Points on a hilly landscape, in no order, each with its height.
A climber steps from a point to whichever of its 5 nearest points has the largest rise for the distance, and stops where none of them is higher. Distance is the straight distance between rows; heights are no part of it.
z_902: -17  -4  -4   0  -3  -9   5   2  14  -1  -6   6   0  -1  17  13 -13   7  -2   6 -10  19 -14   0  -7  -9 -12   4 -12   7   4   6  -8  -7  -6  -5 -26  -8 -11  -7  -9  -2  -4  h=719
z_984:  -8   3  16  -3  23 -16   6  -5 -10  -6  -3  15 -10  28  22   2  -8  15 -10   6   0  12 -14  -3   3   6   6  10  17   1 -13  17  -8 -13  -3 -11  14   2 -21  11  15  17   0  h=450
z_87:   7   2  -4  -7 -18   2  -4   7  11  14   2 -29  -1 -25  -8  -1  27 -16  13  -2   0  14  -4   7 -18  -4  -1  -2 -11  -4   7  14   5   6  -4  19 -12   1  30 -11 -16 -11  -6  h=590
z_402: -21   6 -13  -6  -8  -2   0  -1  13  -5  -8   7  -3   0  11  15 -14   1   5  -1  -8  15  -8   8  -7  -8  -9  11 -10   4  13   4  -4  -9   1 -19 -16  -6 -12  -7 -12  -3   2  h=610
z_281:  -7   5  10  -1  13  -8   0  -1 -16  -5  -2   9  -4  17  17   6   1   8  -5   0   3  -1 -12   9  19  12   5   1  -2  -8  -1  -1   3  -4  10  -8  13   9   3  12  11   0   6  h=444
z_110:  15   4  19  11   8   3  -1   7 -14  11   9   0   5   0 -22 -11   3   7   2   4   6  -9  15 -16   9   4   7 -12   6   4 -12  -7  11  11 -17   9  17  -3  -2   3  13   2  -2  h=774
z_857: -18   2  12   2  18 -16   0  -6 -12 -11  -4  15  -6  19  25   6   0   8  -9   9  -7   1  -9   3   5  12   3   4   3  -1 -13   9   1 -18   7 -16  13   7 -17  18  14   8   6  h=561
z_768:  -4   3  11  -3  -8  -5  -8  -3   0  19  -2 -10  -5 -10 -10  -1   0   7  -4  -4   4  22 -13   9  13   4   3  -1  -7  -5  -2  -6  15   2  -1  15  -4  -4  -1  -2 -17  -1 -11  h=145
z_374:  -4  -4  16   5  25  -6  -3   5 -16  -9   2   5   3  25   7   4   5   1 -12   5  -7   8   4  -5  13  11   6 -10   2   4 -20   2   1  -3  -3  -9  11   7 -10  12  15   3   8  h=628
z_739:  13   5  20  12   9  -5  -4  -6 -14  13   6  -2  -3  10 -16  -6   9  14  -9  -2  11  -3   0   0   8  17   7   1   4 -11  -9  -4  13   7  -7  12  14  -2   1  10   0   5  -4  h=409
z_127:   1  -2  13   8  10 -11  -1   3 -12   8   6  -4  -4  11 -15  -6  -1  13  -9  -3   6  19   0   2  15   5   1   1  -5  -1 -16  -9  14   4  -1   2   3  -4  -6  11   2  -1  -4  h=464
z_595:  24  -1  11   5   1  -2 -11  -7 -10  19  10  -5   4 -17 -31  -9   2   8  -6   3   3 -21   8 -17  -4   3   9  -4  18  -5 -10  -6  14   8 -17  25  18  -5  -1   0   3  12 -20  h=552
z_810: -26  22  -7  -3  -3   2   5 -13   8  -5 -19  16   1  -3   8  17 -28   8  16  -3 -12   6  -9   8 -10  14  -8  17  -4   3   9   7  -3  -5   9 -16 -15  -8   2  -2 -17   6  -4  h=573
z_198: -15 -15  -7   8   5 -23   6  -2  20 -11   0  16  -7  -2  26  24 -10   1  -8   9 -18  -2   4   2 -12 -12 -13  15  -2   8  -8   2 -10 -23  -3  -6  -8  -3 -22 -13   1   2   3  h=752
z_710:  15   4   9   6   3   2  -9  -6 -14  11   2  -6   5  -1 -23  -8   6  -2   7  -7   7 -19   3   5   3  11   5  -3   4  -9  -3  -8   5   6   2  21  18   8  12  14   5   3  -9  h=139
z_44:  -9  -4   7   2   1 -16   0   1   2  -4  -1   4  -6   7  15   4  -6  13 -14   1  -8  19 -11  -2   2  -9  -6   5  -5   6  -7  -2   4 -11  -2  -8 -13  -1 -17  -1   1   0   0  h=564
z_986:  24   9  14   2   2  -5 -12 -11 -18   8  11  -1   9  -9 -27  -6  -1   4   8   6  -2 -29   9 -13  -3  14  13 -11  20   1  -4   1   8  12 -22  18  20  -1   8  -1  21  21 -20  h=377
z_825:  -7   6   0 -15 -14  -1  -7  -9  10  17   3 -18  -6 -23 -12   6  11 -15  14  -3  -1  27 -15   7  -5   1   5  -5 -11 -14   6  13   6  10   7  22  -6  -1  15  -9 -26  -9 -13  h=428
z_176: -13 -14   7   5  22 -18   0  -4  -3 -13   3  17  -9  22  26  15   3   1 -12  19 -11  -7   1  -3   0   3  -1  -3  11   3 -21   8  -7 -18   5  -7  10   7 -20  14  11  10   8  h=651
z_684:  -1  -4  -8  -9 -19  13   2  15  10   6   5 -16   0 -13  -2 -13  20 -13  16   1   6  18  -1  -5 -12 -13  -6   3 -17   4   9   7   0  11   1   4 -12  -1  15 -15 -14 -19   4  h=733
z_709: -17  13  -8 -14 -17  -1  -4  -6  16   2   1  -8   8 -11   7   7   0 -11  19   7 -14  27 -15   6  -9   0  -9   9 -17   9  16  18  -6   7   3  -6 -21  -8   7  -8 -24  -6   2  h=545
z_547: -13 -22   2   6  13 -25   4   8   9 -13   8   8  -8  15  19  15  -3  -5 -16  11 -12  -4   5  -2   3 -13  -6  -2   4   8 -18  -7  -5 -20   1  -7  -9   8 -23   2   3  -3   9  h=717
z_348:  -5   3   0  -6   2  -2   2  -3  -2  -4  -8   5  -2  18   7   1  -5   4  -5   3   8   7  -8   8  15   8   0  -1  -6   3   5  -7  -4  -9  14 -11  -2   0  -1   8   4  -6   7  h=431
z_694: -20  12 -14  -5 -14  -6   3  -6  16  -5 -13   4   5  -2  10  15 -15  -1  14   9 -19  24 -13  -3 -12  -2 -10   7 -12   8  17  11 -12   3  -8 -13 -25  -7  -6  -9 -12  -1   1  h=687
z_105:   2  -1  -4   5   5   7  -4  11  -5   0  10  -1   3  14   0  -3   5  -4  -8  -2  -2  -1  11  -5  12  -3  -2  -6   0   7  -9 -14  -1  -1   7  -4   2   6  -7   2  12 -12  14  h=534
z_5: -16   3 -10 -11 -16   5   7  -9  19  -9  -6  -3  -3  -6  12  11 -24 -10   8  10  -7  15  -2   2 -12  -8 -10  13 -12  11  23   7 -13  -5   6 -23 -17 -13  -7 -12 -11  -8  -2  h=655
z_607:   7  -7   3  12  15   4  -7  16  -6   3  14  -2   8  10  -8  -7  15   0  -2   1  -9  -6  21 -19   3  -3  13 -19   2   9 -22 -12   6  10 -11  -2  11  -4  -6  -3  15   2   4  h=638
z_866: -15 -11 -14  -4  -4  -5   9  -8  18 -19  -1   5  -7   3  16  16 -27  -7  -5  14  -9  -5   1   4  -4  -9 -11  11  -5   4   8   2 -13 -23   6 -15  -2   7 -17 -12   5  -1   4  h=663
z_699: -14   8  -7  -5  -9  -2  -4 -10   6   1  -5   0  -8 -11 -12  11  -6   5   4 -12   1   7 -13  17   7  15   1   8  -7 -10  13   7   1   3  19  -6 -14  -5   6  -5 -20   0  -4  h=440
z_924:  -7  -8 -10  -2   4   5   7 -10   1 -19  -8   5  -6  22  12   6 -10  -8  -9   9  -5  -4  -3   4  10   3 -11   4  -2   2   8  -1 -13 -13  17 -20   6  10 -16   4   8  -9  11  h=639
z_267:  15  -3  -9  -5 -27  12   4   5   6   4   3 -18  -4 -20  -7 -15   5 -11   9 -11  15 -15   6  12 -12  -6   1   3   2  -8  14   4  -1  13  -1  18  -3   2  19  -6 -12  -8  -6  h=689
z_573: -16  -7  -5   2   2 -15   3  -4   9 -12   5  12  -2   7  12   9  -9   9  -8   2  -8   9  -7   0   3  -7 -11   4  -6   6   5   3  -5 -16   1 -16 -13   1 -16  -3  -2  -6  12  h=652
z_172:  14  -4  -6 -13 -25  -1  -6   2   3  11   3 -24  -6 -33  -7  -7  14 -15  16  -7   6  -8   2   1 -29  -5 -10   1   2  -9   1  10  10   3 -10  30  -5  -3  21 -11 -13  -3 -11  h=514
z_677: -12 -10  20   1  20 -15  11   2  -6  -5   2  13 -13  22  11  -5 -12  12 -15   0   1  15 -13  -3   1   4   2  14  12   8 -22  10  -1 -15 -12 -12   8  -5 -22   4  10  18 -11  h=386
z_338:  -4  13   3  -3  20 -11   3  -9 -13  -7  -9  21  -1  14  26   3 -15  22  -2  -2  -3   4 -13   9   3  17   3  19   2  -7  -8   6   7 -11   4 -11  -5   1 -10   6  10  18   4  h=170
z_335:   2   3  -3  -9 -20  -1  -4  -4   4   9   3 -16  -1 -28 -14   2   9  -8   7 -15   6  -4   1  18  -7  -3  -2  -1  -1 -13   8   3   7   5   4  23 -12  -8  19  -3 -21  -8  -9  h=558
z_566: -15 -17  12  12  14 -20   6   3   9 -12   3  15 -12  13  21  18  -3  11 -11   8  -9  -4   0   2  -2  -5  -4   5  10  10 -22   7  -8 -28  -2  -7   9   4 -28   3  11  12   3  h=690
z_565:  18  -1 -14  -1   0  31   3   3  -2  -8  -5  -1  12  -3  -7  -5   8 -20   7  -4   3 -27  23  -9  -3  -8   7 -13  11   7   9  -3  -7  12  -1  12  14   5  12   1  13   8   2  h=404
z_851: -13  13  -3   0  -1   0   6 -10   6  -7 -14  14  -3   4  14   4 -14  11   2 -11  -4   5 -13   8  -1  11   3  17  -4  -3   9  -1   2 -14  12 -13 -11   2   1   6  -4   5   2  h=445
z_572: -15   9  -5  -8  -4 -14   0  -4   8   6  -8   5   0  -5   3   8 -15  18   0  -9  -8  20 -22   7   0  10  -1   6 -12  -2   6   4   2  -1   4  -8 -17 -13  -3  -3 -15   7  -9  h=751
z_651:  19   4   5  11   6   9  -6   4  -8   3   2   7  11  -3 -18  -4  11   2   4   2  -1 -27  19 -13   6  -3  15 -11   8   8  -5  -9   6  21 -12   9  15  -1   6   6  18  15   3  h=461
z_507:   7   5   0   8   3  26  -3   4 -11   1   0   5  13   9  -3  -4  15  -3   2   4   3 -21  20  -7   9  -2  13 -11  10   7  -1 -12  -5  12  -1   6  20   9  10   8  16   3   3  h=542
z_729:  15   1   1   1 -16  -2  -7   1  -2  10   7 -15   1 -24 -22  -4   7   2   7 -12  10 -17   0   6 -12  -1  -1  -8   3 -11  -1  -6  10   8 -10  24  -2  -2  13  -5 -14  -2 -14  h=266
z_672:   2   1  -7 -17 -21  21   4  14  12   0  -2 -25  -2 -17  -4 -17  18 -22  13   4   7  11   6  -1 -27 -11  -1  17 -10  -5  10  15 -13  11  -8  10  -3  -3  18 -12 -13 -20  -3  h=704
z_915: -18   0  -8  -1   4  -5   6 -18   6 -12  -8   6  -4  13  24  11 -24  -1  -8   9  -5  -7  -4   6  -5   0 -11  11   1   6   5  -3  -6 -15  11 -24  -2   1 -13  -6  11   0   8  h=520
z_840:  -1   2  22  -2  23 -19   3   1 -13   3  -6   7  -8  17   3  -5  -5  20 -11   4   9  15  -9   3  15  13   5  10  -2  -3 -18   7   9 -11   5 -10   3  -2 -14   5   8   6  -7  h=387
z_505:  17   1  -3   1   6  12 -10   0 -19   2   2   1  19  -5  -7  -5  16  -4  11   4   3 -35   9 -10  -2   6  21 -14  14   4   9  -4  -1  19 -11  13  16   4  10   8  20  23  -3  h=776
z_247: -10  -3  -6  -3  -5  -6   5  -3  11   8  -5  -7   3  -7  -3   4   4   0   4  -3  -2  28 -12   4   1  -6  -5  -1 -16   0   8   4   5   5   6  -2 -18  -8  -4 -12 -10  -8   3  h=421
z_452:   3   7  16   4  17 -12  -6  -2 -18   2  -6   0  -1  16  -2  -5   0  23  -5  -2   6   9 -13   6  16  17   8  10  -2 -10  -9   4  11  -1   5   4  13   2   0  15   4   1  -2  h=270
z_316:  13   1  -6   7  -4  17   4  13   6   2   9   3  -1  -3 -13 -13  14   1   3  -6   2  -5  17  -8   0 -18  -7  -4  -2   5  -1  -8  -2  14  -2   2   3   6  10  -4   4 -12   8  h=242
z_712:  18   1 -13  -5 -12   9  -1   7  -4  -3   3   0   5 -17 -17 -13   0 -10   4 -13  13 -34   9   3  -4  -7  -3  -6  14  -3   4  -3  -5  10  -6  12   1   7  14   3   0   7   4  h=412
z_241: -18  -1  -1  -8 -12  -9   3  -8  23 -10 -11   1   4  -6  16  14  -9  -7   3  19 -17  25 -12  -2 -15  -7  -7   9 -10   7  24  24 -17  -5  -8 -11 -17  -9  -9 -14  -8   5   0  h=735
z_511: -17  13  -4 -10 -12  -5   1  -6   8   4  -4   3   6 -12   6   7  -6   3   8  -3 -10  22 -15   3  -4   5  -5   4 -13  -1  12   6  -1   2   4 -14 -26 -13   0   1 -19   1  -1  h=585
z_940:   3   8  -1  -7 -15  -6  -6  -2   8  14   0 -10  -6 -13 -10   7  10   5   4 -14   4  18 -11   4  -3   3  -3  -4 -11 -14   9   1  15   9   2  12 -15  -5   7  -6 -19  -5  -7  h=257
z_2:  -4  -3   0  -2  -1  -4  -1   4  -4   7   4   3  -7  10  -2  -1   2   4  -5  -4   2   7  -6   2   7   1  -6   4  -9  -4   3  -3   0  -1  12  -5  -4   2  -2   2  -7 -10   8  h=388
z_29:  14   2  -9  -2  -9  18  -1   1 -11  -3  -2  -7   9  -6 -13 -10   7  -6   8  -8  11 -26  11  -4   3  -1   7  -9  16  -2   6 -10   0  15  -6  12  10   4  15   6  14   4  -2  h=769
z_532:  19  -2 -12  -8 -10   7  -4  -7  -7  -8   1 -12  -3 -27 -15 -12  -2 -15   6 -18  14 -30   7  10 -14   0  -3  -1  14  -9   8  -3   2   6  -5  14  -3   3  27   1 -11   9 -11  h=612
z_521:   8   1  11  25  11  12 -14   1 -18  12  -2   1  15  15   2   0  20   2   6   9  -4 -10  16 -14  11  17  19 -14  10  -6  -4   2   1   9 -10  -3  22   7  11  12  25   6  11  h=595
z_116:   3  -9   7  12  17  19  -9   6 -12   2   3  -3  10  11   1   3  16   2  -2   8  -9  -9  17 -21   5   3  11 -19   1   6 -12  -6  -1   7   3  -7  13   3   4   6  20   3  16  h=583
z_674:   6   0  23  12  15   2  -6   4 -16   7   8   3   7  19  -3  -3   2  11  -8   5   2  -3   6  -3  16  11  11 -10   3  -1 -14  -1   5   6  -7   3  18   5   1  10  19   0   4  h=671
z_83: -10  -5  16  -1  18 -14   4   7  -5   6   1   4  -9  11  -2  -9 -12  18 -14   1   4  22  -3  -4   7  -2   4   7  -3   1 -18  -2   6  -7  -4   2  -4  -5 -23   2  -3   7  -4  h=491
z_534:  18   9   6   8   5   3  -9   4  -9  -2   3   4  16 -10 -16 -12  10   7   8  -3   7 -35  10 -10   1  -1  11  -7  16   4   4  -8   9  14 -16  16  14   6  12  10  14  14  -8  h=265
z_752:  14   8   8   5   8   1  -7   3 -16   7   9  -2   7   5 -26  -6   7   4  -3  -5  10 -12   6  -6  12   3   6  -9   4   0  -7  -6   7   7  -7  11  10  -5  10   5  10   3   0  h=453
z_205: -11   1   0  -4   4 -16   6  -4   7  -1 -10  11  -7  -1  16  11 -13  18  -4  -3  -6  23 -13   4  -6  -3  -4   6  -3   4 -10   8   9  -6   0  -3 -19 -16 -14  -5  -7  14  -9  h=480
z_927: -18  12  -7  -7 -12   8   6 -13  16  -4  -6   6   2  -4   8  10 -27   0   9   2  -6  15  -6   8  -6   1  -7  15 -12  -1  20  10 -11  -1  14 -25 -18  -6  -2  -4 -10  -4  -2  h=609
z_259:  15  -2  15   9   5   1  -1  -1  -9  19   5  -3   8 -10 -32  -9   3   6  -1  -2   9 -10  15 -14  -1   4   6  -4  10   1 -18 -11  16  13 -17  21  18   0  -5  -4  -2  11 -12  h=681
z_727:  -9   1  11  -1  16 -15   4   3  -4  -6  -3  14 -12  16  18   6 -13  22 -17   5  -3  10  -8   2   2   6   2   7   4   4 -17   6   2 -14  -3  -5 -10  -9 -16  -1   2  12  -6  h=433
z_392:  18  -4   7   1 -15   3  -7  -4  -1  18   2 -14  -6 -30 -18   0  18   0   5  -3   2   2  -2   3 -12  -5  -3  -3  -2 -14  -2  -4  17   6  -2  30  -8   1  14 -13 -18  -1 -18  h=418
z_596: -10  -7   1  -3  16  -5  -1 -10  -4 -17  -8   9  -3  21  19  11 -10  -7 -10   6  -6  -7  -4   1  11   1  -8   3   4  -4  -4   7  -5 -23  11  -9   5   6 -12   9  17   1  11  h=607
z_64:   8   6  -9  -1 -11  13   7   4  -1  -2  -3  -3   4  -1 -11  -5   5 -13   5  -8  12 -14  14   1   1  -5   0  -6   8  -5   5  -4 -11   8   2   4  12   1  18   6  -2  -7   2  h=413
z_519:  26  -1  -1   3  -7   7  -1  11  -5   9   3   2   4 -22 -25 -14  11   5   3  -3   0 -13  14 -18 -10 -10   0 -10  11   8  -6  -3  17  12 -15  17  12   3   2  -8  -3   9 -10  h=484
z_737: -13 -16  -7   0  11 -12   4 -11   0 -17   0  12  -6  18  28  15 -14  -7 -12  12 -12  -9   7   3   1  -2  -7  -5   3  10  -7  -1  -8 -23  11 -14   6  11 -18   1  16  -3  10  h=669
z_530:   7  -2 -14  -8 -23  14   5  12  17   3  -5 -18  -3 -20 -12 -11   9 -23  10  -8  19  -4  12   6 -18  -7   3   6   2  -8  16   7  -2  12  -2   6  -5  -1  18  -4 -13 -18  -1  h=744
z_939:   2  11  -6  -6 -20  12   2  -3   2   0  -2 -14  -4  -4 -12  -2   2 -13   2 -14  17  -7   2  22   4   6   2   8  -3 -15  11   3  -1   6  12   7   0   2  15   3 -12 -10  -2  h=726
z_9: -13  -1  -8  -9  -5   6  13 -11  21 -11  -2  -1  -8   3  14   3 -24 -20  -1  14  -2   7  -1  -2  -7 -15 -12   7 -10   4  19  10 -16 -15  14 -28  -4 -12 -12 -15  -4  -9   1  h=549
z_695:  -6 -11  -9  -1   1  -8   8   6  12  -6   5  -3   1   2  12   1  -2  -6  -5   7  -6  19  -5   2   1 -17 -10  -5 -11   9   5  -1  -6  -7   4 -15 -15   6 -12 -11 -10 -12   3  h=656
z_61:  -6  -7   5   5  22  -9   1   4  -5  -6   4  10  -1  22  15   0   0   4 -18   4  -4   4  -7  -3  12   0  -1  -6  -6   2 -11  -7   0  -7   5 -11   2   9 -11   8   5  -4   9  h=589
z_346:  11   2  -2  12   8  30  -5   3 -17   1  -6   2  18  -2   8   0  18  -5   6  10   1 -19  17 -14   5   4  24 -21  19  10   5  -5  -6  15  -6   6  20   3  10   6  28  18   8  h=627
z_296:  13  -8  -2   9   4  10  -2  23  -4   6  11   0   5  -2  -8 -12  13   4  -4  -9  -4   2  10  -8   4 -13   3  -7  -6  10 -15 -16  11   9  -7  -3   4   4  -1  -1   2  -6   7  h=478
z_381:  -2  -7   2   2  -1 -12   4  10   2   1   8  -2  -1   1   9   1  -4   8 -11  -4  -2  21  -3  -2   6  -9  -2  -4  -4   4  -7  -7   4  -1  -7  -4  -9  -1  -8  -2  -9  -4   4  h=555
z_23:  -7   8  -8  -2 -11   0   0   2   5   4  -3   2   1  -5  -3   4   1   1  -3 -14   5  10 -12  12  11   8   1   1 -10  -6   8  -6  11   7  11   2 -12  -2   1  -2 -12 -10  -3  h=314
z_767:   6  -6   8   4  -3  -5   1   7  -7  20   5 -11  -1  -5 -23  -9   9  11  -6  -1   6  20   2   1   2   5   3  -3  -3  -4 -10  -4  15   7  -9  14   2  -6   2  -3  -6   0 -16  h=370
z_140: -14   9  -8  -5   1   7  13 -15  11 -16 -11   7  -7   9  13  10 -29  -4  -1   6  -8   0  -9  10   0   2 -13  11  -6   1  11   4  -5 -17  14 -22  -6   2  -6  -1   2  -3   3  h=494
z_306:  -6 -12   0   1  18   7  -5  -1  -8 -10   3   0   0  24  12   4   5  -4  -8  10  -5  -1   7  -2  16   4   6 -13   3   3  -7  -5  -8  -5  12 -13  13  11  -8  14  13  -7  14  h=602
z_300:   8   0   6  10   8  12  -2   5 -13   5   1  -1  11   3 -11  -8  13  -5   3  -8   8 -19   8  -4   9   0  11  -9   6  -4  -4 -11  -3  12   0   8  12  11  15  11  14   2   4  h=385
z_15:   6   9   6   3  -3  -5  -6  -9 -13   3   7  -8  -3  -3 -14   0   8   0  -1 -13  13 -22  -7  17   7   9   1   4   4 -16   8 -10   4   2   6  14   3   4  17  10  -3   8  -6  h=18
z_789:  -1  -5 -11  -7  -6   5   9  -2  10 -11   4  -6  -3   8   8   1  -1  -9  -7   2  -3   4   1   4   4 -11  -6   2 -12   2   5  -5 -10  -9  10 -19  -7   0 -10  -2  -6 -18  11  h=706
z_350:   6  -2  -5   1  -8  18  10   0   6  -9  -6  -5  -4   3   1 -10  -1 -22  -1  -2   9  -4  11   2  12  -3  -3  -2  -4  -3  10  -6  -6   1  17  -9   6   0   4  -5  -4 -22   6  h=756
z_603: -18  -7 -14   4  -9  -6   1 -10  28  -6   2   5  -6  -5  26  21 -12   2   4  21 -17   8   1  -1 -16 -18 -17  14 -10  11   8  10 -22 -19  -4 -10  -9  -8 -16 -15  -6  -5  -3  h=705
z_600:  -2  -3 -13  -3 -19   8   7   4  14   1   2 -15  -8  -5  -4  -6   2 -12   6  -7   7   3   2  10   0  -8   0   5  -5  -6  13   2  -6   4  12  -6  -2  -8   6 -10 -13 -19   2  h=831
z_590:  21  13  20  12   5  -6  -7 -13 -23  10   9  -3  13   0 -18  -8   5   4   4   2   6 -21   2  -3   0  13  11  -4  14  -5   3  -4  -4   9 -13  17  21   0  21  15  16  18  -9  h=235
z_982:  20  -5 -13  -4 -11   7   1  20  -1   8   4   1   3 -22 -16 -17  14  -1  13  -7   5 -16  14 -16 -18 -16  -4  -9   2   4   1  -2   5  13  -9  16  -3   5   8 -11  -4  -2   1  h=321
z_925: -22  14  -9  -4  -3  -7   4  -5   9  -7 -10  14  -6  -1  15  13 -25  13   6  -4  -8  13 -11   7  -8   4  -6  12  -7   3   9   4  -7 -11   1 -11 -24  -6  -8  -5  -7   6   2  h=566
z_123:  16  -1 -13 -10 -17  11   3  13  10   0   1  -8   2 -20 -13 -10  13 -15  13  -6  13 -10   9  -6 -20 -15  -5   2   6  -1  11   2   1   5 -14  15  -2   3  18  -9 -12 -10   0  h=640
z_273:  27  -7 -19  -5 -10  23  10  18   4  -6  -4   4   1 -22 -12 -24  -3 -15  10 -12  12 -27  18  -2 -20  -9   0  -3  13   4   5   2  -4  14  -6  12   3   8  15  -4   0  -1   0  h=611
z_114:  -4  11   2  -1   1  -1  -2  -8  -5   2  -7   3  -3  10  -1   0   3  11  -1  -4   8   3 -12  14  15  11   2  12  -9  -9   2  -5   7  -1  13 -12   7   8   4  13   6  -1   8  h=824
z_839: -21 -17  -3   1  20 -12  -3 -15  -1 -14  -5   8  -4  19  28  17  -1 -21 -14  20 -14 -11  -2  -4   6   8  -2  -7   6   4  -9   2  -9 -21  10 -10  12  15 -19  11  13   4  11  h=637
z_718:  -1   3  18   6  15  -6  -3   2 -19   1   4   3  -5  25   5  -4   3  11  -7   3   0   7  -3   1  14  14   7  -1   4  -5 -13   3   2  -1   8  -5  12   7  -4  13  15   1   3  h=562
z_601:  23  -4 -10 -10 -16  22   7   9  11 -10  -5 -14  -9 -17 -11 -22  -6 -25   8 -12  24 -21  17   1 -15  -1  -4   0  14  -5  11   6 -16   4   3   8   4  -4  18 -11  -3 -12  -3  h=712
z_633: -16   5  -9  -4  -3  -9  -1  -3  13   1  -5  11   0  -4  11   6  -5   3   0  -1  -9  30 -20   9   3   1  -7   4  -7   4  -3   3  -2   0  -1  -7 -18 -10  -7  -9 -10   3  -7  h=743
z_989:   2 -11  10   5  14  -6  -2   6  -3   4   9  -3  -1   9   7  -6   2  11  -9  -2  -1  15   1  -9   4  -7   0  -6  -2   2 -13  -9   3  -4  -5  -9  -3  -4 -11  -2  -4  -1   5  h=544
z_841:  13   3  -1   4   0   8  -1   5  -7   3   0  -3   7  -6 -19 -14  10  -2   7 -10  11 -19   9  -1   2  -3   5  -7   5   1   4  -9   3   3   1  12   0   6  18   7   3  -6   3  h=155
z_792: -11 -18  -8   1  11 -13   4   0   6 -15   3   7   3  13  21   8 -13 -10  -9   9 -13   4  -1  -2   4 -10  -8   1  -5   6  -3 -10  -6 -17   9 -16  -2   3 -12  -2  -3  -7  11  h=699
z_570:  -6  -6 -13 -16 -19  11   3   7  17   1  10 -14  -6  -6   6  -5   7 -19   5   9  -4  25  -7   2 -14 -13 -12   5 -19   0  19   7 -12   8   2 -11 -14  -3   6 -17 -16 -20   4  h=621
z_466: -23  22   0 -10  -9 -18  -2  -5  15   6 -11   7  14 -17  13  18 -16   7  16   2 -17  34 -19  -4 -14   2  -8   1  -3   6   0  15   2   7  -9   0 -19 -13   0  -6 -21   9  -8  h=485
z_284:  23  -5   0  -4 -16  -4  -6   1   2  20   6  -9  -5 -28 -28 -11  12   6   1  -5   7 -14   0 -12  -8  -3  -4 -10  11  -7  -5 -11  15   3 -17  27   3  -6   7  -8  -8  11 -16  h=358
z_847:   1  -8 -10  -3  -9   5   6  10  13   0   3  -8   4   6  -3  -7   4 -11   0   1   4  15  -3   3   1 -11  -8  -2 -14  -1   3  -5  -7   3   3  -4 -13  -3   1  -9  -7 -16   8  h=667
z_747:  25  -4 -10   0  -4  14  -1  10   2   0   3   5  12 -19 -17 -10  10  -2  12  -8   2 -28  11 -11  -5  -8   6  -7  14  10   3  -8   7  15  -8  17   7  -1   3   1   7   3   3  h=126
z_598:  -3  -5   6  17  21  16 -13   1 -17  -3   1  -6   7  22  13   5  13  -7  -5  12 -12  -7  12 -11  14  10  15 -21   1  -6  -2  -3  -9   2  10  -6  18   8  -3  15  19   1  13  h=582
z_124:  25   2  23   8   4  -4 -10 -11 -15  10  11  -5   4 -11 -23  -5   2  10   3   0   4 -18   1  -7   1  17   5   0  13 -10  -2  -3   7   3 -14  19  16   0   8   8  10  15 -16  h=286
z_807:   6   5  -2   7   8  12  -2  -2  -9  -4   1  -6   5  15   2   4  11  -4  -2  -6   7 -13   3   2  14   3   3  -4   0  -1  -1 -12  -5   4  12  -3  10   7   3   9  11  -9   9  h=516
z_719: -12   6  10  -3  16 -15   2   0 -11  -4  -7  16  -9   9   9  -3  -9  27 -13   1   2  15 -11   6  10  10   5  10   1  -1  -8   1   9  -9   3  -6   0   0  -8   5   2  10   1  h=295

For each start below, name the point where the climber stops.
z_338: z_198
z_677: z_110
z_392: z_600
z_940: z_600
z_719: z_110
z_984: z_198
z_596: z_198
z_727: z_572
z_839: z_198
